The views of a scene show one set of named points, each view turned or mirrored, and shifted as a whole, with a little noise and some points left out.

Scene 1
View 1
q447: [ 2.79  2.36  1.55  0.61  0.64  3.60 -2.34 -1.95 -0.64 -0.29  2.30 -0.09
  2.78  1.71 -0.36 -0.34 -1.24  1.64 -1.10 -0.45  3.00  0.73 -2.44]
q466: [ 0.97  2.14  1.66  0.34  0.63  1.78 -0.90 -0.55  0.18  0.95  1.05 -0.15
  1.29  0.90  1.59 -0.27 -1.54  1.46  0.60  0.39  0.39 -0.69 -1.74]
q311: [-0.01  1.75 -0.21  2.06  4.15 -0.15  3.06  1.38  0.94  1.05  1.01 -1.00
  0.46 -0.32 -0.14  2.23  0.03  2.13  0.21 -0.24  1.04  2.15 -0.24]
q464: [-0.13  1.13 -1.02  2.20  5.20 -0.80  4.53  1.50  0.92  0.87  0.52 -1.10
  0.15 -0.68 -0.64  3.13  0.65  2.23 -0.17 -0.77  1.12  2.99  0.00]
q536: [ 2.35 -0.42 -1.21  0.43  3.95  2.51  3.02 -2.01 -0.23 -1.07 -0.06 -0.15
  1.47 -0.24 -1.05  2.37  1.23  2.30 -2.62 -1.86  3.73  3.30 -1.75]
q564: [ 0.25  1.36  1.31 -0.28  0.64  1.41  0.28 -0.28  0.55  1.12 -0.14  0.26
  0.73  0.26  2.71 -0.12 -1.47  1.47  1.09  0.64 -0.56 -1.43 -1.40]
q727: [ 0.98  1.07  0.76  0.07  1.46  1.54  0.63 -0.81  0.26  0.49  0.13  0.01
  1.03  0.32  1.41  0.46 -0.80  1.78  0.08  0.03  0.62  0.06 -1.56]
q586: [ 0.83  1.40 -0.66  2.21  4.61  0.35  3.17  0.67  0.52  0.31  1.29 -1.03
  0.96 -0.10 -1.19  2.57  0.47  2.26 -0.84 -0.85  2.37  3.31 -0.32]
q532: [ 0.59  0.82  0.09  0.16  2.45  1.17  2.11 -0.24  0.42  0.50 -0.36 -0.16
  0.67 -0.17  1.19  1.19 -0.39  1.94 -0.15 -0.20  0.73  0.70 -1.23]
q290: [ 1.67  0.11 -0.95  0.63  3.78  1.64  2.99 -1.12  0.00 -0.50  0.12 -0.37
  1.17 -0.24 -0.55  2.30  0.75  2.23 -1.85 -1.36  2.74  2.73 -1.26]
q617: [ 0.50  0.95  0.90 -0.31  1.14  1.25  0.94 -0.44  0.33  0.93 -0.32  0.11
  0.74  0.13  2.13  0.46 -1.12  1.63  0.61  0.23 -0.10 -0.58 -1.39]
q70: [-0.28  2.66 -1.35  4.40  7.07 -1.44  4.89  2.97  1.05  0.88  2.39 -2.12
  0.62 -0.41 -2.79  4.16  1.05  2.46 -0.35 -1.04  2.46  5.20  0.87]
q758: [ 0.90  1.64  0.40  1.00  2.66  1.47  1.20 -0.31  0.22  0.41  0.93 -0.47
  1.09  0.46  0.23  1.15 -0.36  1.86 -0.25 -0.39  1.58  1.39 -1.12]
q462: [ 0.61  1.95  0.95  1.00  1.83  1.16  0.61  0.30  0.45  0.96  0.89 -0.32
  1.04  0.52  1.07  0.60 -0.95  1.50  0.47  0.22  0.48  0.20 -1.14]
q458: [ 0.47  2.13  0.82  1.13  2.19  0.82  0.77  0.57  0.46  1.07  1.18 -0.62
  0.95  0.50  0.79  0.86 -1.08  1.60  0.56  0.25  0.57  0.52 -1.04]
q700: [ 1.91  0.99  0.94 -0.44  0.78  2.83 -0.51 -1.96 -0.10 -0.13  0.44  0.43
  1.66  0.74  1.14  0.04 -0.87  1.58 -0.71 -0.37  1.76  0.07 -2.28]
q362: [ 0.09  3.01 -0.09  3.30  4.82 -0.47  2.52  2.31  0.80  1.29  2.46 -1.67
  0.89  0.30 -1.41  2.56 -0.12  2.15  0.16 -0.38  1.77  3.18  0.17]
q651: [ 1.15 -1.72  1.15 -3.89 -1.86  3.31 -0.09 -3.77 -0.12 -0.11 -3.18  2.03
  0.51 -0.32  4.94 -1.28 -1.24  1.30  0.14  0.47 -0.86 -3.60 -2.92]
q757: [-0.17 -0.36 -0.99  0.27  3.79 -0.06  4.39  0.20  0.87  0.68 -1.41 -0.20
 -0.22 -1.12  1.12  2.52  0.58  2.20 -0.14 -0.42  0.41  1.42 -0.44]
View 2
q447: [-0.65  2.92  0.18  4.51  0.64 -3.49  0.21 -0.82 -0.59 -0.28 -0.04  1.07
 -1.46 -0.99  0.50 -1.95 -3.78 -0.59  0.42  0.81 -1.25  0.47  1.05]
q758: [-0.29  2.43  0.34  2.35 -0.33  0.77  0.05 -0.86 -1.17 -0.93 -1.71 -0.48
 -1.32  0.65 -0.14 -0.12 -2.80 -0.73  1.22  2.77 -0.23 -1.11  0.46]
q532: [-0.02  2.11 -0.04  1.34 -0.45  1.81  0.22  0.04 -0.38 -1.37 -1.40 -0.44
 -1.78  0.64 -0.63  0.92 -2.34 -0.34  1.30  2.92 -0.04 -1.53  0.21]
q651: [ 0.29  0.30 -2.53 -0.30 -0.25 -0.31  1.98  4.03  4.88 -1.61  3.15  2.01
 -3.99 -1.48 -2.73  2.66 -2.11  1.70  0.11  0.50 -1.48  0.16  0.52]
q458: [-0.59  2.54  0.01  3.17 -1.08  1.87 -0.13 -1.69 -0.52 -0.72 -1.14 -0.43
 -1.81  1.18 -1.09  0.27 -2.78 -0.60  0.72  2.46 -1.04 -0.71  0.07]
q536: [ 0.34  2.80  1.49  0.11  2.09 -1.29  0.38  1.89 -2.72 -1.94 -3.45 -0.51
  0.10 -0.88  2.90 -0.79 -2.65 -1.26  2.40  3.57  2.14 -2.86  1.76]
q311: [-0.43  2.80  0.83  2.13 -0.84  3.38 -0.40 -1.91 -2.46 -1.15 -3.23 -1.60
 -0.95  1.77 -0.03  0.26 -2.46 -1.10  1.66  3.87  0.37 -2.04 -0.02]
q290: [ 0.09  2.50  0.91  0.59  0.83  0.49  0.18  0.64 -2.09 -1.64 -3.01 -0.70
 -0.45  0.05  1.65 -0.10 -2.63 -1.02  2.16  3.64  1.27 -2.47  1.00]
q362: [-0.65  3.43  1.50  3.39 -0.98  3.28 -1.08 -3.53 -3.69 -0.88 -4.05 -2.09
 -0.49  2.33  0.42 -0.53 -2.77 -1.69  1.56  4.27  0.19 -1.86 -0.02]
q462: [-0.50  2.45 -0.32  3.27 -0.95  1.55  0.08 -1.42 -0.26 -0.73 -0.85 -0.33
 -2.04  0.86 -1.23  0.36 -2.67 -0.49  0.74  2.28 -1.19 -0.56  0.06]
q466: [-0.63  2.31 -0.46  3.72 -0.57 -0.54  0.37 -1.08  0.43 -0.48  0.12  0.57
 -2.13  0.04 -1.13 -0.35 -3.21 -0.30  0.14  1.24 -1.52  0.16  0.36]
q564: [-0.32  1.86 -1.11  2.51 -1.26  1.84  0.60 -0.50  1.39 -0.91  0.58  0.10
 -2.78  0.68 -2.46  1.42 -2.49  0.22  0.33  1.73 -1.51 -0.15  0.00]
q700: [-0.15  2.20 -0.40  2.48  0.26 -1.41  0.60  0.49  0.46 -0.80  0.14  0.80
 -2.06 -0.68 -0.28 -0.33 -2.90 -0.24  0.76  1.41 -0.85 -0.36  0.85]
q464: [-0.10  2.84  1.33  1.06 -0.59  4.25 -0.52 -1.56 -2.99 -1.54 -4.21 -2.17
 -0.52  1.98  0.48  0.72 -2.14 -1.37  2.18  4.75  1.13 -2.95  0.06]
q586: [-0.24  3.13  1.39  1.95  0.10  2.06 -0.58 -1.49 -3.25 -1.42 -3.86 -1.59
 -0.27  1.19  1.16 -0.42 -2.63 -1.62  1.97  4.17  0.88 -2.42  0.52]
q617: [-0.33  1.86 -0.82  2.06 -0.99  1.74  0.41 -0.09  0.89 -1.07  0.05  0.19
 -2.49  0.44 -1.81  1.16 -2.42  0.13  0.60  2.16 -0.98 -0.51  0.14]
q70: [-0.39  3.96  2.60  2.28 -0.54  4.58 -1.54 -3.66 -5.79 -1.41 -6.53 -3.30
  0.67  2.86  1.87 -0.75 -2.60 -2.49  2.59  5.74  1.72 -3.41 -0.03]
View 3
q564: [ 0.45 -1.42  1.96 -1.54  0.49 -1.66 -0.92  0.46 -0.77 -0.68 -1.05  0.22
  0.63  0.76 -0.99 -1.32 -1.65  0.93 -2.18 -2.09  0.45  0.84  0.26]
q70: [-1.84  2.13  0.04  4.99 -1.94  1.96  3.15  1.82  0.28  2.58  5.67 -1.84
  1.37  2.30  0.88 -5.17 -0.85  2.84  2.24  0.66  1.73  2.24 -3.97]
q727: [ 0.23 -0.97  1.34 -1.42  0.06 -0.92  0.03  0.33 -0.68  0.01 -0.12 -0.67
  0.24  1.08 -0.51 -1.79 -1.75  0.57 -2.36 -1.68  0.99  0.69 -0.31]
q757: [-1.91  0.47  1.11 -1.02  0.44  0.19  1.69  1.41  0.00  0.64  3.10 -2.06
 -1.20  0.25  0.64 -3.28 -1.48  0.93 -1.65 -0.80  2.43  0.65 -2.22]
q617: [ 0.37 -1.02  1.62 -1.50  0.38 -1.12 -0.31  0.36 -0.69 -0.22 -0.39 -0.34
  0.43  0.95 -0.65 -1.60 -1.74  0.61 -2.43 -1.82  0.83  0.86 -0.18]
q532: [-0.23 -0.42  0.94 -0.63 -0.28 -0.23  0.73  0.55 -0.41  0.41  1.08 -1.31
 -0.02  1.36 -0.16 -2.37 -1.67  0.64 -1.96 -1.29  1.43  0.92 -0.90]
q362: [-0.62  0.95  0.71  3.83 -1.48  0.71  1.54  1.11 -0.26  1.51  3.21 -0.76
  1.98  2.32  0.14 -3.95 -1.18  2.62  1.00 -0.27  0.80  2.05 -2.22]
q586: [-0.48  0.86  0.04  2.31 -1.63  1.22  2.09  0.54 -0.07  1.86  3.21 -2.14
  0.63  2.73  0.35 -3.47 -1.48  1.11 -0.19 -0.16  1.64  1.41 -2.23]
q462: [ 0.65 -0.70  1.22  0.28 -0.43 -0.72 -0.17  0.39 -0.73  0.17 -0.03 -0.26
  1.27  1.60 -0.64 -2.10 -1.53  1.17 -1.22 -1.60  0.55  1.32 -0.31]
q536: [ 0.29  0.38 -1.08  0.28 -2.29  2.00  2.80 -0.89  0.05  2.45  2.49 -4.15
 -0.82  3.72  1.00 -2.54 -1.96 -1.50 -2.78 -0.25  2.77  0.60 -1.92]
q311: [-0.84  0.53  0.96  1.94 -0.71  0.30  1.37  1.16 -0.10  1.01  2.69 -1.20
  0.80  1.47  0.15 -3.50 -1.33  1.91 -0.03 -0.51  1.29  1.60 -2.13]
q758: [ 0.62 -0.25  0.57  0.83 -1.07  0.12  0.66 -0.11 -0.47  0.80  0.76 -1.21
  0.82  2.44 -0.17 -2.24 -1.59  0.57 -1.48 -1.17  1.08  1.09 -0.78]
q290: [-0.05  0.23 -0.36  0.29 -1.58  1.36  2.31 -0.37  0.15  1.87  2.45 -3.17
 -0.43  2.89  0.75 -2.75 -1.88 -0.46 -2.15 -0.37  2.29  0.73 -1.78]
q700: [ 1.92 -1.23  0.36 -1.10 -1.17 -0.34 -0.05 -1.11 -0.80  0.49 -1.26 -1.32
  0.59  2.97 -0.39 -0.93 -1.92 -0.75 -3.34 -1.80  0.81  0.80  0.41]
q466: [ 1.63 -1.44  1.25 -0.39 -0.55 -1.25 -0.94 -0.27 -1.03 -0.15 -1.51  0.23
  1.47  2.10 -0.95 -1.07 -1.79  0.70 -2.02 -1.96  0.02  1.22  0.64]
View 4
q466: [ 1.33  0.82  0.91  0.76  1.45 -4.12  3.02 -1.95 -0.35  1.79 -2.94 -1.87
 -2.18 -3.06 -0.13  0.06 -0.54 -0.79 -0.51  0.17  2.14 -0.72  0.65]
q458: [ 0.57  0.74  0.86  0.20  0.48 -3.90  2.63 -0.84 -0.67  1.12 -0.34 -1.37
 -1.29 -2.45 -0.48  0.10 -0.03 -1.20  0.12 -0.45  1.29  0.23 -0.31]
q757: [ 0.73  1.73  1.26 -0.60 -0.61 -3.36  1.74 -0.49 -2.15  3.24  3.65 -0.22
 -0.41 -0.55  0.18 -0.02  0.65  0.86  1.36  0.93 -0.17  1.03 -0.79]
q462: [ 0.73  1.03  0.95  0.35  0.80 -3.83  2.55 -1.09 -0.68  1.41 -0.83 -1.34
 -1.47 -2.66 -0.44  0.17 -0.14 -0.91 -0.02 -0.02  1.39 -0.10  0.02]
q532: [ 0.86  1.55  0.74 -0.01  0.39 -3.51  2.13 -1.53 -1.19  2.72  0.57 -0.85
 -1.02 -1.75  0.14  0.39  0.12  0.11  0.49  0.79  0.51  0.25 -0.41]
q700: [ 1.22  2.25 -0.01  0.86  1.64 -2.97  2.50 -3.46 -0.24  2.96 -2.71 -1.31
 -1.73 -2.80  0.56  1.53 -0.45 -0.19  0.13  0.95  0.57 -0.59  0.17]
q447: [ 0.59  2.45 -1.03  1.29  2.28 -2.60  2.65 -4.37  0.86  1.26 -4.61 -1.45
 -2.12 -4.21  0.10  2.65 -0.79 -2.20 -0.06 -0.11  0.32 -0.49 -0.56]
q464: [-0.80  1.50  0.81 -1.26 -1.03 -3.04  1.44  0.48 -1.85  1.01  4.34  0.07
  0.03 -1.19 -0.62  0.54  0.91 -1.18  1.55 -0.63 -0.78  1.80 -2.20]
q727: [ 1.29  1.45  0.63  0.53  0.93 -3.62  2.57 -2.16 -0.75  2.62 -1.13 -1.26
 -1.59 -2.35  0.12  0.39 -0.22 -0.04  0.08  0.68  1.20 -0.23  0.19]
q617: [ 1.52  0.99  1.35  0.62  0.79 -4.12  2.71 -1.66 -1.04  2.74 -0.83 -1.59
 -1.69 -1.99  0.12 -0.42 -0.28  0.33 -0.13  0.72  1.76 -0.42  0.69]
q651: [ 4.23  1.92  1.41  1.55  2.16 -4.26  3.08 -4.23 -1.38  7.19 -3.47 -2.09
 -2.59 -1.18  2.17 -0.70 -0.55  3.94 -0.60  3.86  2.62 -1.87  3.31]
q586: [-0.89  2.13 -0.05 -0.78 -0.32 -2.46  1.61 -0.81 -1.08  0.65  2.59  0.07
 -0.16 -1.89 -0.66  1.67  0.50 -1.85  1.43 -0.90 -1.29  1.41 -2.58]
q536: [-0.03  3.99 -1.02 -0.31  0.49 -1.24  1.32 -3.64 -1.01  3.21  1.64  0.51
 -0.27 -1.68  0.69  3.24  0.50 -0.37  1.71  0.88 -2.76  1.20 -2.27]
q311: [-0.43  1.15  0.89 -0.82 -0.49 -3.34  1.86  0.05 -1.32  0.74  2.61 -0.42
 -0.41 -1.85 -0.88  0.44  0.52 -1.59  0.96 -0.72 -0.04  1.03 -1.56]
q564: [ 1.92  0.54  1.46  0.65  0.92 -4.49  2.95 -1.34 -1.01  2.73 -1.74 -1.81
 -1.98 -2.16  0.03 -0.85 -0.22  0.43 -0.45  0.73  2.42 -0.72  1.14]

In a view up to two points have been moved. Name them for each view, in the order of its rows, or write none.
view 1 -> none
view 2 -> q536, q466
view 3 -> q727
view 4 -> none

Scene 2
View 1
q273: [-2.19  0.78 -1.70 -2.06  1.62 -0.19 -4.83  1.44  0.32 -0.17 -1.02 -0.79
 -0.92 -1.03 -0.42  2.89 -0.31  0.16  0.18  1.20 -0.97 -0.75  1.00]
q488: [-2.56  0.36 -1.25 -0.79  1.34  0.93 -4.34  0.54 -0.35 -0.64  1.19 -1.20
 -1.14 -0.21 -0.12  4.13 -0.03 -0.33  1.68  0.37  0.02 -0.46 -0.26]
q618: [-0.99 -0.95 -1.72  2.37  0.73 -2.24 -0.75 -0.41 -0.79 -3.07 -0.27  0.26
 -1.30  0.45 -2.44  2.49  1.72 -3.12  1.21 -1.23 -0.40  0.76 -3.25]
q141: [-1.60 -0.42 -1.72  0.07  1.09 -0.46 -2.46  0.20 -0.34 -1.39 -0.12 -0.52
 -0.94 -0.28 -0.74  2.83  0.58 -1.13  0.95 -0.03 -0.50 -0.11 -0.97]
q124: [-0.59 -1.04 -2.16  0.32  0.70 -0.16 -0.27 -0.10 -0.05 -1.52 -0.68 -0.34
 -1.01 -0.61  0.20  2.30  0.76 -0.87  0.39 -0.57 -0.50  0.32 -0.45]
q808: [-3.75  1.01 -0.65  0.01  1.47  0.08 -6.43  0.64 -0.58 -1.20  2.26 -1.34
 -1.51  0.54 -1.91  5.11  0.40 -1.45  2.62  0.47  0.13 -0.51 -1.74]
q250: [-0.38 -0.49 -2.40 -0.45  1.18 -2.19 -1.40  0.81  0.11 -1.34 -2.63  0.27
 -0.96 -1.04 -1.10  1.13  0.50 -1.27 -0.81  0.32 -1.43 -0.02 -0.33]
q13: [-0.11 -0.63 -2.26  2.47  0.85 -5.49 -0.81  0.45 -0.79 -3.64 -2.57  1.19
 -1.28  0.15 -4.45  0.90  2.07 -4.21 -0.42 -0.69 -1.55  0.73 -3.80]
q849: [-0.66 -1.19 -2.25 -0.29  0.73  1.28 -0.05  0.05 -0.13 -0.85 -0.20 -0.47
 -0.76 -0.91  1.41  2.57  0.38  0.02  0.68 -0.52 -0.32  0.21  0.38]
q790: [ 0.59 -1.58 -2.41  2.84  0.45 -3.65  1.92 -0.45 -0.66 -3.61 -2.21  1.14
 -0.87 -0.03 -2.62  0.67  2.02 -3.50 -0.13 -1.58 -1.00  1.00 -3.15]
q118: [-0.84 -0.86 -2.67 -2.79  1.04  2.68 -0.65  0.67  0.90  0.67 -1.16 -0.82
 -0.34 -1.87  3.49  2.34 -0.73  2.12 -0.28  0.42 -0.49 -0.33  3.15]
q519: [ 0.35 -2.95 -2.71  0.86  0.13  2.76  3.79 -1.44 -0.38 -1.61  0.22 -0.35
 -0.37 -0.72  3.30  2.26  0.90  0.28  1.03 -1.99  0.41  0.85  0.28]
View 2
q118: [-0.20 -2.38  2.98  1.52 -1.16 -0.58 -1.13  3.20  1.95 -1.81  1.77 -3.03
  1.14  0.13  0.80  1.56 -1.98 -2.58  2.63  1.96  2.68 -0.52  1.88]
q124: [-0.60 -0.10  0.36 -0.45  0.45 -0.97 -1.47  2.34  2.63 -1.76 -0.39 -0.69
  1.17 -0.39 -0.33  0.16  0.13 -1.28 -0.58 -0.25  1.33 -0.66 -0.90]
q250: [ 0.59  1.19  1.72 -0.64 -0.54  0.17  0.81  2.51  2.51 -1.19  0.01 -1.46
  2.82 -0.51 -0.29  0.98 -0.06 -0.18 -1.85 -0.63  1.00 -1.39 -1.31]
q790: [-0.49  2.43 -1.51 -1.34  1.39 -1.04 -0.62  2.14  3.39 -2.10 -2.02  1.11
  3.43 -1.49 -1.19  0.06  1.17  1.17 -4.30 -2.58  0.35 -0.79 -3.29]
q519: [-2.19 -2.27 -1.20  1.62  1.26 -2.77 -4.54  2.99  3.17 -3.28 -0.92  0.27
  0.85 -0.81  0.33  0.63 -1.55 -1.32  1.32  0.40  2.40  1.18  0.34]
q808: [ 0.28  1.39  1.18 -3.69  0.46  0.24  0.02 -0.36  1.13  1.17  0.98 -1.92
 -2.92  0.69 -0.76 -2.21  2.96 -4.85 -0.89 -0.52  0.40 -3.05 -1.06]
q273: [ 1.11  0.59  3.20 -1.48 -1.14  0.91  1.14  1.60  1.49  0.10  1.67 -2.98
  0.35  0.33 -0.15  0.17  0.60 -2.65 -0.03  0.43  1.29 -2.40  0.07]
q849: [-0.72 -0.90  0.75  0.22  0.29 -1.16 -1.90  2.36  2.36 -1.53  0.16 -1.10
  0.60 -0.19  0.09  0.36 -0.42 -2.05  0.62  0.37  1.71 -0.46  0.08]
q618: [-0.68  2.00 -1.26 -1.90  1.51 -1.05 -0.93  1.34  3.01 -1.15 -1.29  0.59
  1.18 -0.81 -1.12 -0.85  1.74 -0.61 -3.05 -2.10  0.23 -1.27 -2.83]
q13: [ 0.31  3.58 -0.73 -2.17  0.87 -0.18  0.78  1.94  3.29 -1.27 -1.88  0.73
  3.96 -1.37 -1.50  0.05  1.85  1.82 -5.44 -3.17 -0.24 -1.46 -4.00]
q488: [-0.15  0.15  1.55 -2.02  0.02  0.00 -0.60  1.00  1.58  0.20  1.07 -1.97
 -1.62  0.45 -0.39 -1.01  1.28 -3.97  0.19  0.03  1.08 -2.16 -0.12]
View 3
q124: [ 0.12  0.01  1.29  0.70  1.00 -0.46  0.21 -1.29  1.08 -0.51 -1.04 -1.06
 -0.55  0.12  0.97 -0.92  0.75  1.16  2.25 -0.60 -2.13  1.86 -0.13]
q808: [ 1.37  1.69 -3.77  0.05 -0.93  0.80  1.25 -4.04 -0.15  2.29 -2.57 -2.92
 -4.11 -1.38  0.75  0.97  4.51 -0.96  1.14  1.15 -4.63  2.64 -2.53]
q273: [ 2.97  0.39 -1.08  0.27 -0.16  2.90  0.23 -1.13  0.30  1.18 -3.02 -1.60
 -2.49 -1.60  2.25  1.11  3.62  0.44  2.52  1.13 -3.06  0.33 -0.18]
q118: [ 5.15 -2.04  1.59  0.88  0.68  2.89 -0.60  0.79  0.21 -1.30 -1.76 -0.92
 -2.05  0.48  4.54 -0.65  1.31  2.22  2.35 -1.08 -4.53 -0.17 -0.39]
q849: [ 2.06 -0.69  0.99  0.84  0.65  0.34  0.06 -1.18  0.45 -0.70 -1.26 -1.41
 -1.61  0.61  2.25 -1.09  1.01  1.22  2.07 -1.20 -3.93  1.43 -0.96]
q13: [-4.41  2.81  0.20  0.24  0.81 -1.88  0.83 -2.57  2.08  1.25 -1.83 -1.09
  1.24 -1.77 -2.68  0.20  1.39 -0.21  2.80  0.85  1.38  2.55  1.29]
q141: [ 0.66  0.47 -0.70  0.32  0.21  0.05  0.70 -2.17  0.74  0.62 -1.83 -1.81
 -1.78 -0.68  0.91 -0.20  2.12  0.48  1.91  0.14 -3.09  2.10 -0.79]
q519: [ 1.55 -1.91  2.72  1.03  1.35 -1.61 -0.29 -1.33  0.41 -2.17  0.37 -0.87
 -0.95  2.57  2.47 -2.97 -1.30  2.13  1.36 -3.07 -4.72  2.54 -1.56]
q250: [ 0.30  0.68  0.71  0.31  0.85  1.07  0.11 -0.82  1.31  0.24 -2.12 -0.81
 -0.15 -1.25  0.66  0.30  1.75  0.94  2.98  0.55 -0.84  0.76  1.04]
q618: [-2.46  1.72 -0.40  0.43  0.60 -2.18  1.04 -3.32  1.24  0.67 -1.08 -1.66
 -0.58 -0.41 -1.39 -0.56  1.36 -0.02  1.86 -0.12 -1.50  3.12 -0.58]
q488: [ 2.57  0.33 -1.98  0.28 -0.36  1.09  0.62 -2.65  0.06  0.98 -2.18 -2.29
 -3.38 -0.64  2.07  0.30  3.29  0.04  1.38  0.47 -4.74  1.82 -1.78]
View 4
q118: [ 2.14  0.85 -0.92 -2.21 -0.84  1.30  0.62  3.60  3.14  0.63  0.73 -0.57
  1.60  0.98  3.78 -4.61  0.59  2.73  2.62  1.39 -0.84 -2.29 -0.79]
q124: [-1.05  1.00 -1.23 -2.17  1.34  0.19 -0.06  0.35  1.52  0.31 -0.51 -0.43
 -0.21  1.11  2.47 -1.09 -0.08  0.12  1.22  0.68 -0.05 -0.58 -0.76]
q273: [-0.98 -0.76 -1.15 -3.56  2.76  1.04  2.41  2.50  1.35  1.95  0.71 -1.62
  0.37 -1.31  2.24 -3.40  0.52  1.15  2.48 -0.42  0.34 -1.63  1.69]
q790: [-2.35  1.64 -1.43 -1.50  2.50 -1.43 -1.17 -3.71 -0.64  0.04 -2.41  0.22
 -1.63  1.06  0.93  3.52 -1.18 -1.19  0.77  0.72  0.91 -1.17 -1.57]
q808: [-4.64 -1.50 -0.88 -3.84  4.86  1.84  2.48  2.34  1.82  1.26  0.90 -1.54
 -0.49 -0.64  2.13 -3.36  0.97 -1.86 -0.04 -1.77 -0.04  2.05  2.49]
q618: [-3.55  0.55 -1.29 -2.16  3.31 -0.37 -0.19 -1.90  0.20  0.25 -1.25 -0.34
 -1.45  0.91  1.26  1.33 -0.34 -1.89  0.03 -0.09  0.61  0.50 -0.26]
q13: [-3.79  0.74 -1.62 -2.23  4.54 -1.84 -0.16 -4.64 -1.96  0.86 -2.75 -0.39
 -2.43 -0.36 -0.02  4.48 -1.20 -1.60  1.11  0.01  1.61 -1.69 -0.06]
q141: [-1.75  0.12 -1.07 -2.77  2.31  0.93  0.87  1.29  1.76  0.65  0.11 -0.80
 -0.02  0.62  2.52 -2.17  0.46 -0.23  0.94 -0.03 -0.15  0.11  0.27]
q250: [-0.72  0.53 -1.26 -2.64  2.26 -0.41  0.84 -0.31  0.18  1.45 -0.81 -0.97
 -0.34 -0.45  1.66 -0.19 -0.35  0.91  2.53  0.36  0.72 -2.66  0.24]
q488: [-2.28 -0.57 -0.90 -3.26  2.84  1.66  1.68  2.61  2.23  0.96  0.88 -1.14
  0.27  0.10  2.67 -3.69  0.71 -0.43  0.77 -0.64 -0.37  0.88  1.25]

In a view up to two points have been moved. Name them for each view, in the order of its rows, or write none.
view 1 -> none
view 2 -> q790
view 3 -> q124
view 4 -> q13, q141
